A landscape with many valleys, sampled at points; each row gives a point and its height.
A ball rolls from a point to whichever of its 2 nearest points has the largest drop for the distance, and stops where none of them is lower. Distance is the straight distance between rows; heights are no part of it.
z_349: [147 108 101 149 140 143 155  80 131  61 143 125 157  75 171  80  57 117
  78 128 120  99  75 183  92 131 100 122 173]  height 802
z_427: [108 109 130 149 191 126 141 107 111  95 143 149 178 167 141 114 149 161
 133 210 129 150 131 111 127  60  96  96 126]  height 298
z_190: [150 115 133 177 173 184 150 153 101 144 160 132 125 139 133 169 135 150
  97 222  91 170 143  88 157  76  91 115 112]  height 591
z_302: [129  90  89 110 137 161  99 103 176 140 121 141 174  81  84 142 122  99
 158 163 114 185 131 145 138  85  84 106 103]  height 453
z_496: [134 127 134 152 133 144 123 165  88 122 122 144 111 119 155 123  70 157
  94  83  82 156  82 112 143 162  87 141 133]  height 825
z_218: [153 147 141 170 171 119 157 116  90 118 126 114 148 121 121 132 117 154
  71 180 125 103 103 146 110 102 153 129 146]  height 806
z_898: [154 150 174 123 124 138 156 129 175 196 134 167 108  66 144 168 113 117
 120 113  89  91 106  86 152 105 112 142 120]  height 433
z_619: [120 100 111 129 128 177  85 127 115 109 150 160  93 137 110 149 159 133
 124 181 107 146 154 152 138 108 105 121  76]  height 854
z_722: [ 77 106  68 136 156 128 100  82 121 129 157 180 125 141 112 153 165 152
 154 218 157 132 130 108 139 118 150 147  63]  height 113
z_230: [161 108 148 160 159  99 164  85  97 168 144  92 179 190 114 104 124 112
 139 144 168  85 176 104 118 144 221 157 135]  height 688
z_404: [118 123 144 152 179 125 103 104 114 115 134 106 156 167 146 128 125 138
 129 115 139  98 156 127 123 142 142 122  88]  height 507
z_892: [118 160 110 126  81 119 185 146 120 101 122 145 149 129 168 119  88 163
  92 182 121 118 155 120  99 130 146 128 167]  height 308
z_857: [134 186 153 124 122 136 158 150 136 185 121 148 111 116 146 129 121 154
 104 138 114 106 139  88 152 109 114 131 146]  height 400
z_628: [124 126 138 142 108 193 150 119 174 110 132 122  79 146 140  98 125 146
 110 152 143  82 153 121 145 100  41  91 161]  height 779
z_924: [127 109 102 135 104 109 143 147 164  97 169 131 104 113 126 112  55 112
 107  40 122 148  93 131 145 125 136 149 132]  height 391
z_656: [118 166 114 146 142 133 186 114 138 116 123 116 142 133 152 116 129 134
 102 201 140 120 147 124 122  80  74 121 193]  height 789
z_967: [119 128 102 109 154 159  89 100 116  82  86  87 161  97 125 140 133 111
 122 128 121 121 153 205  95 152 104  90 121]  height 808
z_124: [132 145  79 146 150 105 128 134 102 132 152 136 148 144 116 161 194 142
 115 195 148 127  72 140 167 129 219 143 102]  height 696
z_253: [122 112 105 123 145 168 135 121 171 126 152 122  88 115 107 133 180 148
  97 207 115 115 115 132 162  73  61 103 106]  height 621
z_664: [117 135 133 127  97 146 151  68 194 123 124 139 115 101 183 102  57  99
 125  51 127  81 136 117 107 158  85 130 145]  height 753
z_922: [129 109 171 125 132 151 103 115 179 145 117 136  73  93 142  99 114  99
 101  78  84  83  81 182 138 126  58 142 130]  height 393
z_740: [141 143 132 110 121 181 120 132 112 171 103 116 147 129 134 135 106 124
 182 100 133 142 224 119 108 160 126 106 128]  height 301
z_974: [156 135 110 104  97  64 157 128 142 118 125 124 174  78 114 157 110 107
  78 161 141 105 107 145 116 107 187 173 176]  height 197
z_644: [170 123  99 127 123  99 169 143 101 124 137 149 145  93 112 129  87 113
  87  97 124 148 100 111 141  80 153 134 178]  height 212
z_267: [121  95 105 119 100 158  67 165  82 121 140 135  67 189  85 118 178 133
 163 108 107 187 153 117 161 136 122 116  98]  height 758
z_825: [142 149 128 122 135 130 131 141 173 164 128 106 112  66 104 143 137 105
  86 129  98 125  97 159 171  90 131 163 112]  height 289
z_35: [111  91 129 133 136  68 123 137 124 110 162  90  88 166  96 122 160 148
 168  99 115 144  57 127 146 175 208 114 115]  height 716
z_772: [103 100 103 115 141 105 117 109 166 118 135 124 125 120  81 104 140 100
 174  62 127 153  96 115 140  93  92 135 114]  height 467
z_686: [124 130 168 131 156  93 115 152 124 136 142 139  91  91 120 165 153 149
 106 115 110 120  63 156 167 156 160 132 119]  height 697
z_516: [108  98 105 141 137 120 113  64  82 122 133 123 179 125 100 140 175 114
 242 150 152 134  74 109 122 162 189 142 113]  height 727
z_65: [ 93 121 126  79  96 141 110 132 155  82 133 132  88 125 146 100 134 122
 105 103 113 117 154 148  95 131  76 104 136]  height 402
z_576: [139 125  94 159 156 184 165 106 153 157 128 116  98 143 105 128 146 114
 129 153 169 138 190 103 138 102 141  91 100]  height 441
z_637: [136 152 174 126 105 133 119 168  90 155 111 127  87 163 145  71 114 134
 181  88 141 123  88 141 106 201  80 111 141]  height 730
z_962: [134 122 161 149 106  66 107 156 164 147 120  81 100 128 113 160 102 103
 161  65 150 167 110 119 143 182 213 146 107]  height 736
z_368: [ 99  86 155 150 145 132 107 107 181 128 168 153  92 113 151 124 121 130
 107  62 101  98  80 124 150 119  62 128 126]  height 325
z_477: [145 154 132 115  79  99  82 207  97 153 113 114  97 192 139 120 122 151
 135 110 140 172 136 143 142 169 152 126 167]  height 703
z_687: [118  98 111 139 148  86 122 132 110 115 175 122 138 156 104 129 185 132
 172 153 149 132  73 125 138 160 211 159  87]  height 708
z_259: [144 169 105 119 101 111  99 141 154 171 119  79 126 131  84 127 150  97
 194 131 193 173 141 176 134 184 172 108 111]  height 342
z_968: [125 144 167 136 100 141  82 149  84 141 135 150  60 186 134 120 181 152
 154 140 127 116 160 129 113 180 157 134  66]  height 785
z_746: [140 131 115  92 105  83 164 114 103 150 125 133 176 132 141 113 146 108
 171 120 173 130 136  99 114 126 160 139 174]  height 702
z_406: [182  76 137 161 118  65 151 100  71 142 188 147 166 146 109 160 128 111
 132  93 134  93 113  77 119 139 192 202 144]  height 626
z_932: [131 167 136 138 123 142 176  78 163 122 126 124 131 114 171  99  85 117
 104 127 176  68 138 147  93 140 127 111 164]  height 818
z_505: [112 120 111 119 106 127  80 120 101 115 135 110 147 122  99 122 170 122
 193 100 100 156  99 148 131 154 126 125 113]  height 741
z_314: [ 96 103 121 113 168 160  95  93 168  86 117 106 152 108 106 126 134 112
 115  97 115 136 151 175 127 117  63  89 128]  height 811
z_860: [114 102  96 107 110  87 123  97 121  48  92  98 174 117  91 145 110 100
 121 111 110 129 143 140  98 112 196 168 142]  height 311
z_257: [119 154 124 104 134 109 152 110 131 103 128 151 163 112 157 125 175 153
 113 207 128  72  95 139 124 118 108 136 144]  height 462
z_240: [140 162 107 151 136 135 163 135 156 152 136 118  66 182 143  62  71 132
 148  63 197 122  87 135 123 161 116  96 152]  height 217
z_764: [148 128 151 119 112 170 104 141 134 143 102 111  97 100 122 146 128 105
 122  61 121 131 125 162 129 146 107 109 107]  height 360
z_817: [122 116  62  68  99 120 137 140 136 114  92  98 161 145  59 115 153 111
 161 138 132 181 138 107 152  63 161 149 119]  height 678
z_883: [105 131 200 114 105 168 104 103 184 147 108 122  99  80 178 143 114 119
 111 103 120  59 112 179 110 184  89 130 104]  height 465
z_242: [107 104 143 136 111  75 112 154 134 103 160 107  61 164 108 126 130 135
 124  60 128 128 121 133 129 158 183 123 103]  height 723
z_558: [ 77  88  88  80 126 114  92 130 157  63 133 117 105 140 107 113 154 135
 109  92 103 150 139 118 121  93 103 130 137]  height 421
z_773: [105 120 132  99  61 152  84 142 116  78 101 115  94 172 119 122 165 113
 136  98 130 148 190 152  91 168 121 112 102]  height 193
z_123: [102  92 132 134 148 111 113  84 146  57 119  96 178 106 114 179  97  93
 123 108 111 128 176 130 111 109 174 141 105]  height 341
z_262: [130  93  99 136 148 105 154 125  76  96 136 157 184 159 148 124 134 145
  92 192 126 133  89  89 124  63  81 125 168]  height 387
z_350: [101 107  88 149 127 159  64 146  81 153 166 148  85 166  67 112 185 145
 161 148 118 161 106 135 145 150 123 112  63]  height 765
z_751: [115  97 120 135 109 150 139  80 173 103 135 158 132  79 194  95  73  95
 121  88  81 110 114 154 115 132  66 132 149]  height 769
z_495: [154 151 116 156 142  94 177 117 130 125 169 168  77 170 163  56  83 143
 131 105 203  92  73 137 141 148 116 128 135]  height 274
z_415: [122 123 124 111 103 151  79 156  51 136 129 164 109 174 111  99 189 162
 192 154 107 181 146 104 128 124 101 116 116]  height 751
z_197: [140 142 179 131 138 126 114  88  99 172 124 103 168 126 141 100 141 138
 217 107 165 119 131 112 116 212 136 104 109]  height 485
z_914: [115 140 145 149  77 187 167  93 178 118 107 159  91 125 198  80  62 132
 136 106 141  67 149 113 120 131  72 123 132]  height 763
z_56: [137 132 141 117 151 139  97 135 114  86  93  99 157  86 156 130 135 125
  86 130  97  91 112 188 125 146 100 120 152]  height 805
z_352: [100 118 113 123 151 117 110 125 138  89 149 143  92 123 129 166 171 146
 113 146 119 116 160 120 127 124 142 142  80]  height 860
z_818: [122 138 158 122  95 103 188 102 185 149 117 158 118  77 161 135  61 103
 119  84 146  96 112 105  99 150 123 149 133]  height 742
z_517: [139 149 142 144 163 147 143 134 137 119 115 113 116  78 156 133 119 135
  41 174  97  92 121 160 118 125 106 124 150]  height 800
z_631: [115 155 152 127  98 175 154  86 174 142 132 144  61 149 149  95 117 143
 125 111 163  63 172  95 124 106  88 107 157]  height 772
z_970: [133 151 148 146 121 118 196  91 147 118 120 107 155 107 175 142  76 113
 100 147 189  88 173 126  75 182 178 125 162]  height 823
z_869: [ 96  88  75 107 117 144  59 106 180  86 119 115 166  99  63 140 107 110
 157 182 111 182 140 147 120  96 116 139  76]  height 428
z_84: [ 79 104 124  76  90 105  98 108 151  41 106 114 160 113 152 143 161 111
 146 152  92 100 162 133 111 111 124 166 123]  height 328
z_383: [115 143 110 115  76 168 104 120 127 196 139 171 119  77  81 163 152 103
 151 151 107 167 128 113 147 119 122 170  73]  height 637
z_210: [141 148 135 152 162 179 125 129  85 148  81  72 161 156 127 123  94 139
 152 125 134 139 197 121  86 133 134  96 122]  height 284
z_249: [ 95 116 123  85 104 104 119 130 160  75  92 105 153  91 141 155 141 119
  77 164  95  91 145 153 106 130 154 162 107]  height 350
z_418: [155 131 115 160 138  99 183 129  78 174 130 106 167 218 127  88  83 115
 138 135 176 122 192  92 125 140 196 143 180]  height 701
z_87: [145 126 127 128 140 198  71 164  61 121 132 141 113 123 134 123 146 123
 127 152 100 137 127 165 143 119  74 126 110]  height 847
z_604: [151  78 138 142  87  80 135 128  85 106 155 148 154 109 129 171  99 112
 117  73 102 125  80  70 131 143 179 178 159]  height 578
z_714: [135 153 113 144 111 197  74 121 107 176 123 162 141  80  93 153 146 119
 145 174 136 145 150 146 130 140 124 122  86]  height 649
z_692: [143 120 117 121 123  85 134  95  83 152 128 108 175 133  98 136 185 104
 185 123 181 122 107  91 136 141 195 158 129]  height 715
z_525: [116  94 136 123 120 110 107 140 138 127 168 176  88 135 127 124 110 133
 126  52  61 157  87  68 164 105  90 152 129]  height 487
z_939: [147 174 173 114 147 106 133 133 183 170 110 118  80  98 155 141 132 117
 114 130 167  90  84 182 146 154 146 136 121]  height 725
z_992: [139 121 147 161 169 141 136  94 156 142 126 129 172  44 121 175 105  98
 126 124 112 129 123 139 159  82 120 135 121]  height 297
z_787: [132 164 127 159 131 111 159 132 125 120 157 128  74 169 158  96  82 169
  91 118 161  95 118 110 114 137 142 128 132]  height 324
z_326: [153 137 175 131  98 182 137 152 140 188  94 158 109 118 158 146 102 105
 135 106 111 109 183 117 128 136  75 122 136]  height 454
z_323: [201 149 121 159 108  70 165 145 103 131 113 120 143 125 165 140  49 134
  85 132 181 123 124 113 131 156 201 149 149]  height 427
z_536: [125 143 115 146 163 116 162 152  81 151 139  92 146 200 139  75  88 158
 106 135 130 154 168  98 121 136 171 125 156]  height 711
z_12: [156  92  96 159 139 108 164 113 123  96 152 131 127  96 104 116  67  90
  69  54 113 121  80 130 132  80 132 159 152]  height 318
z_482: [116 135 121 124 131 125 111 109 132  87 106  86 161  93 107 186 133 113
 120 188 119 112 151 188 108 123 179 129  96]  height 370
z_393: [136 157 153 133 105  97 182 139  95 147 112 135 154 127 180 142  88 149
 105 166 141 113 148  72  91 127 170 149 159]  height 343
z_866: [117 143 136  87 104 110 138 135 156 106 115 127 101 120 130 120 137 114
 122  94 153 117 146 147 112 165 138 122 151]  height 384
z_569: [ 99  93 126 132 136 106 140 108 153 113 167 159 128 153 130 131 157  99
 181 111 124 127 151  52 137 107 121 147 116]  height 605
z_419: [109 110 123 135 155 137 132 108 186 139 161 152 124  97 117 116 179 111
  93 146 123  95 104 129 179  79  80 118  97]  height 639
z_71: [172 130 145 119 117  86 153 131 166 119 116  96 166  65 113 192 107 100
  66 138 136 114 116 149 142 111 218 166 116]  height 269
z_126: [161 162 152 143 125 100 143 150 128 164 113  98 131 125 165 147  88 139
 108 114 176 128 125 137 135 180 177 128 154]  height 394
z_448: [147 146 121 159 174 151 125 140 115 190 134 151 119 123 121 153 136 133
 162 116  98 148 146 110 154 115 131 117  96]  height 488
z_694: [ 85  95  52 126 142 122  75  90 127  99 133 133 140 149  94 164 175 126
 133 182 127 138 118 103 136  98 209 151  78]  height 236
z_756: [114 139 142 125 126 117 151 139  91 179 135 151 143 160 131 102 159 135
 203  87 117 171 129  53 141 140 109 130 145]  height 452
z_594: [123 127 173 105  79  96  96 158  82 125 128 138  82 131 121 148 163 148
 177  94  90 158  96 122 116 184 132 107 130]  height 717
z_47: [ 97 124 178  99 103  97 110 116 133 111 140 138 124 124 135 137 152 114
 201  84 131 126 148  92  89 197 144 120 115]  height 137
z_223: [143 132 108 150 177 186 138 146 115 135 146 122  82 151 111 118 159 153
  72 193 126 127 151 120 160  84 105 105 105]  height 607
z_366: [129 138  88  98  95 105 143 142 136 136 130 140 161 117  96 160 153 114
 144 111 126 186 120  81 158  75 177 167 130]  height 666
z_83: [179  91 143 158 144  89 175 105  83 163 146 131 174 164 129 119 112 121
 105 136 132  77 152  72  90 114 187 171 145]  height 667
z_18: [151 166 138 125 106  81 111 164 125 178 127 106 125  99 165 131  88 123
 142 119 193 143  70 146 143 162 133 122 175]  height 366
z_272: [ 99 127 100 149 176 133 114  89 113 127 133 159 174 156 144 130 158 179
 153 250 141 144 132 114 111 103 131 114  85]  height 233
z_842: [106 110 108 126 112 144  67 131  60 111 117 127 137 147 102 123 193 155
 196 160  86 169  88 109 115 156 111 123 116]  height 746
z_748: [120  77 122 166 193 153  99 120 123  79 125  99 128 144 146 162 112 138
 113 146 120 116 187 115 125 134 152 103 118]  height 521
z_359: [140 160 157 108 112  72  93 170 157 149 155 144  51 127 159 153 135 153
  72 120 127 112  57 172 150 158 134 150 112]  height 707
z_707: [124 119 149 127  93 128 133 161 168 109 128 119 102 123  70 123  70 116
  97  47  84 150  95 108 139 114 103 147 107]  height 422
z_26: [104 104 100 153 126 151  84  82 117 131 122 102 161  87  96 145 151 122
 218 125 143 149 110 129 110 177 137 123  87]  height 735
z_739: [119 124  94  87 125 123 128 134  76 112 116 114 162 146 111 131 148 132
 181  98 129 162 138  78 129 139 165 132 156]  height 690
z_630: [108 140 132 103 107  91 163  95 171 108  84 105 159  99 134 145 136  73
 134 128 161 105 164 144  99 133 146 138 160]  height 408
z_481: [168  96 161 161 148 128 148  84 164 135 126 114 173  56 122 154 102  84
 130  80 142  98 119 117 123 130 136 125 138]  height 346
z_910: [166 137 126 152 173 171 139 155 150 163 107 117 146  43 112 144 120 112
  90 135 102 126 120 177 165  94 128 105 118]  height 250
z_142: [141 145 149 131 147 153 145 116 174 155 136 120  66 157 128 104 132 117
 142  55 183 109 107 112 140 141 129 108 118]  height 166
z_839: [125 158 114 113 145 115 104 118 146 148 106  83 133  98  75 126 155 107
 142 129 184 139 102 199 130 165 170 113  84]  height 359
z_549: [134  99 146 163 175 124 126 132  95 104 162 178 149 146 179 137  83 179
  84 150  84 144  87  98 141  84  56 127 139]  height 577
z_445: [120 149 122 108 106 137 151 121 183 170 108 135  94 132  89 132 147 105
 125 129 149 139 184 105 149 103 126 119 109]  height 414
z_770: [144 104 141 168 155 162 137  97 142  96 147 147 135  96 210  92  57 135
  81 106  98 102  93 151 122 128  77 117 132]  height 787
z_263: [102  73 134 130 138 140 115 133 167 133 142 186 123 104 174 146 118 131
 125  86  67 143 103  78 152 118  64 147 126]  height 415
z_442: [153 105 160 137 138 219  89 132 149 158 113 159 116 115 155 164  93 109
 118 113  94 147 162 130 138 109  62  95 143]  height 423
z_288: [ 99  90 106  99  92 153  63 108 168  96  98 121 159 108  98 168 141 112
 137 180 107 150 197 152  98 113 130 135  82]  height 409
z_330: [135 169 127 120 134 150 103 159  86 180 164 160  76 177 127 100 181 158
 145 152 132 116 129 118 146 139 123 118  82]  height 778
z_256: [133 143 128 111 135 146 131 110 122 158 125 117 164 120 115 103 155 114
 209  94 140 155 130  96 137 114  66 109 155]  height 424
z_693: [125 147 178 104  90 164 113 113 174 166 108 154 104  90 160 151 108 108
 123  91  98  83 161 132  90 159  91 153 132]  height 476
z_21: [126 122 104 111  69 169  62 150  98 110 110 124 102 153  87 147 138 124
 124 130 118 167 205 141 119 113 144 133  74]  height 225
z_918: [141 181 101  91  78  90 122 172 112 107  98 120 151 132 162 139 103 161
 108 158 140 154 137 142 122 138 142 124 179]  height 278
z_539: [121 162 136 134 151 120 109 118 106 135 125  95 139 146 123 115 132 146
 159 107 150 126 119 152 118 193 154  81 114]  height 496
z_472: [125 151 131 128 163  98 166 114 148 140 168 164 116 104 134 126 174 129
  96 137 125  89  76 137 181  97 118 142 124]  height 661
z_518: [120 137  85  86 141 113 121 104 123 115 125  95 155 127 103 100 190 131
 166 161 182 128 111 175 120 152 185  96 107]  height 374
z_906: [155 145 167 188 197 151 138 147  86 173 120 104 121 151 143 135  80 171
  81 108 107 125  93 122 131  87 117 116 112]  height 520
z_695: [120 125 157 104  80 113 111 155 192 151 121 123 113 111  84 129 153  94
 106 126  88 106  95 168 141 115 110 169  75]  height 334
z_601: [119 148 168 132 177  80 140 141 119 145 171 155 118 134 131 119 178 163
 143 135 136  96  49 129 151 150 141 145 101]  height 682
z_424: [143 141 163 110  89 131  74 183 104 127 123 145  88 128 133 134 178 135
  66 161 114 129 117 209 151 167 137 144 102]  height 296
z_221: [144 149 147 161 161 150 141 147  88 148 127 135 177 129 152 132  94 175
  90 140  73 130 100 106 147  69  82 105 142]  height 538
z_68: [135 169 141 150 153 172 157 125 131 103 111  83 135  94 148 129 150 158
  93 209 119 106 148 174 119  92  90 110 144]  height 795
z_547: [136 100 107 138 136 179 162 106 182 167 124 130 169  60 128 153 126 102
 154 212 113 172 130 145 146  75  84 118 132]  height 483
z_308: [111 130 131 137 118 170  97 151  99 190 171 175  58 142  95  96 189 111
 180 152 131 150 111 128 146 169 124 124  81]  height 771
z_474: [157 113  99 147 135 112 174 107  66 124 135 119 166 224 127  45 110 135
 125 120 157 140 122 109  90  98 132 116 174]  height 455
z_101: [103 140 135 125 108 136 117 134 104 106 127 129  81 144 147  89 115 138
 174  47 102 135  98 120 100 185  69 101 156]  height 737
z_959: [104 125 125  62  66 138 117 157 165 137 122 112 103 139  75  98 168 117
  88 138 104 133 127 160 131 102  95 132 112]  height 364
z_738: [ 81  88  87  82 110 106 108 145 125 100 133  98 120 155  71 104 156 122
 167  73 114 174 131  74 135  85  92 127 129]  height 440
z_41: [115 129  93 138 130 166 172 101 167  84 142  89 110 137 131  83 127 145
  98 178 146 104 143 128 105  77  55  78 187]  height 784
z_219: [136  85 130 142 149  94 143  86 144  96 132 113 179  89  81 170  93  82
  99  98 151  96 128 154 117  96 159 155 134]  height 380
z_632: [138 113 139 140 141 183  98 160 145 135 120 138 100 122  99 143 107  94
 100  68  93 158 146 141 154  93  91 102 105]  height 388
z_2: [158 196 145  73 103 116 133 172  81 162  81 123 140 117 164 121 119 144
 132 149 136 154 128 161 111 160 106 115 207]  height 304
z_298: [138 166 157 102 108  92 174 124 192 180 122 139  96  69 159 157 105 108
 113 123 153 100 127 130 143 162 147 139 143]  height 732
z_919: [140 177 163 106 104 122 190 144 131 191 107 149 125 100 163 156 101 136
 120 123 123 138 167  61 114 151 140 154 144]  height 376
z_565: [171  86 122 190 171 112 175  84  83 128 162 128 173 192 120  81 102 140
 107 154 149 111 136 105  77  62 111 131 172]  height 399
z_872: [ 89  93  64 126 154 106  88 101 124  48 123 103 151 136  86 141 176 121
 135 146 157 133 103 161 131 114 176 147  97]  height 285
z_875: [120 139  54 101 113 135 127 138  79 115  90  99 157 165  89 135 150 140
 176 159 125 186 157  97 133 101 191 144 154]  height 685
z_336: [124 117 148 123  96 141 101 119 181 170 122 175 136  83 127 176 134 108
 149 157  78 143 159 120 146 110 105 155  70]  height 619
z_106: [110 130 156 145 131 128 138 114  90 176 119 116 164 178 145 102 155 142
 223 113 119 143 141  70 104 183 141 122 114]  height 473
z_888: [103 120 162 118 126 139 134  89 229 143 130 139  96  96 182  99 117 101
 118  98 101  34  94 165 118 149  78 138 124]  height 438
z_205: [149 150 150 116 114 195 123 166  90 128  95 154 103 129 146 102 136 123
  62 155 101 122 148 166 129 113  71 127 132]  height 841
z_971: [112 171 154 156 167 154 141 137 129 118 119 131  72 174 163 115 124 168
  77 160 163  68 152 131 114 136 121 105 115]  height 314
z_329: [127 104 111 175 187 145 169 121 140 162 152 129 125 141 109 152 113 111
 151 131 137 133 163  90 160 101 165 117  99]  height 464
z_149: [123 151 115 137 147 104 149 172  76 124 149 133 137 204 131 120 127 167
  72 168 113 137 144 104 126 112 171 135 150]  height 718
z_650: [136 132  97 124 165 112 159 132 120 139 153 155 142 103 113 152 174 147
  97 185 123 120  73 140 166  89 171 146 139]  height 681
z_556: [137 114 133 170 171 136 165  92  94  99 142  95 179 181 121 107 106 138
 132 202 151 129 150 106  81  53  83 108 167]  height 347
z_203: [153 177 165  86  90  92 111 188 111 186  91 113 128 111 167 110  98 135
 142 114 155 140  70 186 138 175  79 119 194]  height 333
z_979: [158 155 109 135 107  56 179 141 119 145 144 156 151 158 169 107  75 130
 107 138 189 133 103 109 132 140 165 133 175]  height 471
z_319: [138 167 132  65  66 132 153 171 172 168 118 132  76 148  89  90 153 131
 111 110 134 154 155 116 142 114 121 135 133]  height 390
z_169: [124 142 115  88  87  65 161 143 143 153 152 157 126 145  82 148 186 112
 141 115 140 153 109  76 152 122 161 153 116]  height 648
z_790: [120  86 116 104 126 151 131 132 208 157 141 148 176  82 126 143 137 113
  95 187  81 149 141 136 161  55  66 116 148]  height 514
z_986: [116 147 139  90 131 102 180  93 159 127 120 129 154  84 153 138 169 104
 116 162 153 100 116 143 129 121 132 132 147]  height 434
z_651: [125 128 121 137 138  84 162 113 100  92 139 173 157 117 160 124 136 159
 107 161  95  98 110 104 123  91  98 150 166]  height 466
z_778: [116 142 116 138 165 166 117 119 115  79 116  90 119 179 144  89 112 177
  90 142 151  95 188 163  83 134 113  65 143]  height 282
z_394: [140 145 138  93  88 157 111 152 130 157 112 106 114 144  98 125 144 119
 189 115 150 149 166 145 121 167 151 110 106]  height 321
z_435: [138 135 140 149 128 172 104 164  99 126 117 162 118 123 167 107 107 160
  54 131  60 116 101 140 129 137  60 132 163]  height 833
z_546: [121 139 104 103 123 111 108 176  88 118 100  90 147 170 127 116 130 144
 139  92 150 164 123 134 138 164 175 127 173]  height 698
z_255: [156 121 140 177 215 171 120 150 110 163 124 139 143 126 112 145  83 152
 123 100 106 146 142 107 141 105 122  99 114]  height 505
z_426: [146 143 129 116  73 145  56 177  98 111 106 121  94 123  94 153 164 125
  94 128 115 147 154 178 144 157 175 144  84]  height 260
z_34: [122 123 158 162 166  79 110 141 140 126 153  90  85 154 132 154 109 125
 129  49 146 119 112 107 144 183 216 123 105]  height 729
z_206: [114 138 137 162 181 147 119 116  87  84 102  84 173 159 159 110  90 174
 112 151 120 126 185 132  73 118 103 103 139]  height 270
z_128: [127 102 113 134 107  85 136 154  89 127 157 162 130 119 131 139 114 127
 147  57  92 154 100  60 140 120 124 145 145]  height 536
z_808: [149 113 163 159 151 173 113 156 120 143 127 176 160 113 152 178 127 167
  95 199  62 144 139 134 152  82  86 133 112]  height 566
z_847: [171 135  92 149 108  76 178 121  86 111 160 133 130 198 157  54  88 137
 108 130 188 130 123 113 110 130 161 123 164]  height 489
z_432: [147 144 198 112 100 120  89 183  68 176 104 137  93 145 131 119 151 138
 205 111 121 160  90 143 150 193  99 111 141]  height 724
z_930: [110  74 125 136 134 111 107 156 174 103 132 128 131 130  57 105  87 115
 117  68  95 172 120 120 151  76  69 131 108]  height 450
z_163: [125  83 101 159 156 128 148 118 121  84 152 118 133 131 135 157 108 118
 104 139 139 139 191  83 111  90 142 124 145]  height 539
z_446: [149 133 158 145 158 169 119 112 139 180 130 177 160  65 162 190 125 140
 158 175  81 133 150 138 158 109  91 136  93]  height 594
z_400: [139 132 176 116  96 158  88 175 103 119 121 135  55 139 146 130 149 134
 100  96 107 117 105 175 137 168 104 122 110]  height 330
z_987: [108 156 153 143 150 128 126 129 137  97 130 111  97 180 154  99  98 171
  93 129 188  67 167 163  83 195 131 103 137]  height 295
z_846: [147 146 158 140 127  56 120 166 196 161 146 133  56 121 133 149 123 121
  96 119 184 111  92 177 174 144 163 118 100]  height 719
z_774: [ 87 112  86  98 129 121  93 115 113  44 109 120 153 132 121 134 175 129
 150 170 113 121 140 153 106 116 134 120 122]  height 309
z_307: [112 159  97 107 150 139 147 108 116 119  92 121 166 156 113  98 160 130
 167 175 158 120 137 139 123 139 140 102 132]  height 392
z_50: [128 174 139  92  69 110 108 186  75 136  98 149 106 159 135 146 156 156
 131 128 113 153 117 129 143 176 134 143 137]  height 710
z_93: [141 144 105 144 134 162 136 167  86 105 105 107 146 115 153 103  49 144
 112  71 107 153 121 112 124 141 103 114 179]  height 819
z_202: [164 118 122 132 140 127 159  76 128  94 125 116 157  95 138  91  68  98
 120  98 174  84 107 182  87 155 133 122 188]  height 812
z_848: [ 86 113 132 106 119  96 139 109 160 156 152 158 114 123  92 153 185 109
 203 110 134 148 113  84 132 112 145 161  82]  height 628
z_470: [110 156 124 103 114 159 135 111 100 121 107 137 175 151 131  89 161 148
 177 132 132 142 158 114 107 129  72  96 139]  height 404
z_596: [139 124 170 117 107  62 112 164 134 180 134 110  88 139 116 146 130 121
 214  84 154 165 104 141 148 178 179 113 130]  height 743
z_621: [ 96 111 108  99 104  71 101 113 163  42  95  77 162 128  66 147 152  99
 128 146 154 134 104 165 112 109 192 173  98]  height 307
z_762: [106 131 103 123 139 159 132 119 178  94 100  89 134  99 104 178 129 103
 110 191 117 142 213 153  99 108 137 129 108]  height 389
z_966: [ 94 116 151 117 118 129 113 133 111  91 125 110  97 169 136 115 163 138
 170 103 123 120 199 116  77 187 142 108 102]  height 171
z_81: [112  62  96 138 161 113 137 126 140  88 154 168 126 171 111 138 136 109
 130 107 137 166 171  69 146  60 129 133 145]  height 571
z_328: [164 131  79 132 108 114 181 112 107 108 112 130 194  84 124 126  94 115
  81 154 141 122  99 131 115  98 143 157 210]  height 59
z_397: [126  99 117 132 166 153 122 114 115  86 120 116 146 123 132 115  94 129
 138  59 113 133 137 131 125 126  85  93 159]  height 815

Where does a ball stop that starts at each point below?
z_693: z_47
z_546: z_206
z_221: z_910
z_308: z_206
z_149: z_368
z_404: z_206
z_962: z_808
z_818: z_808
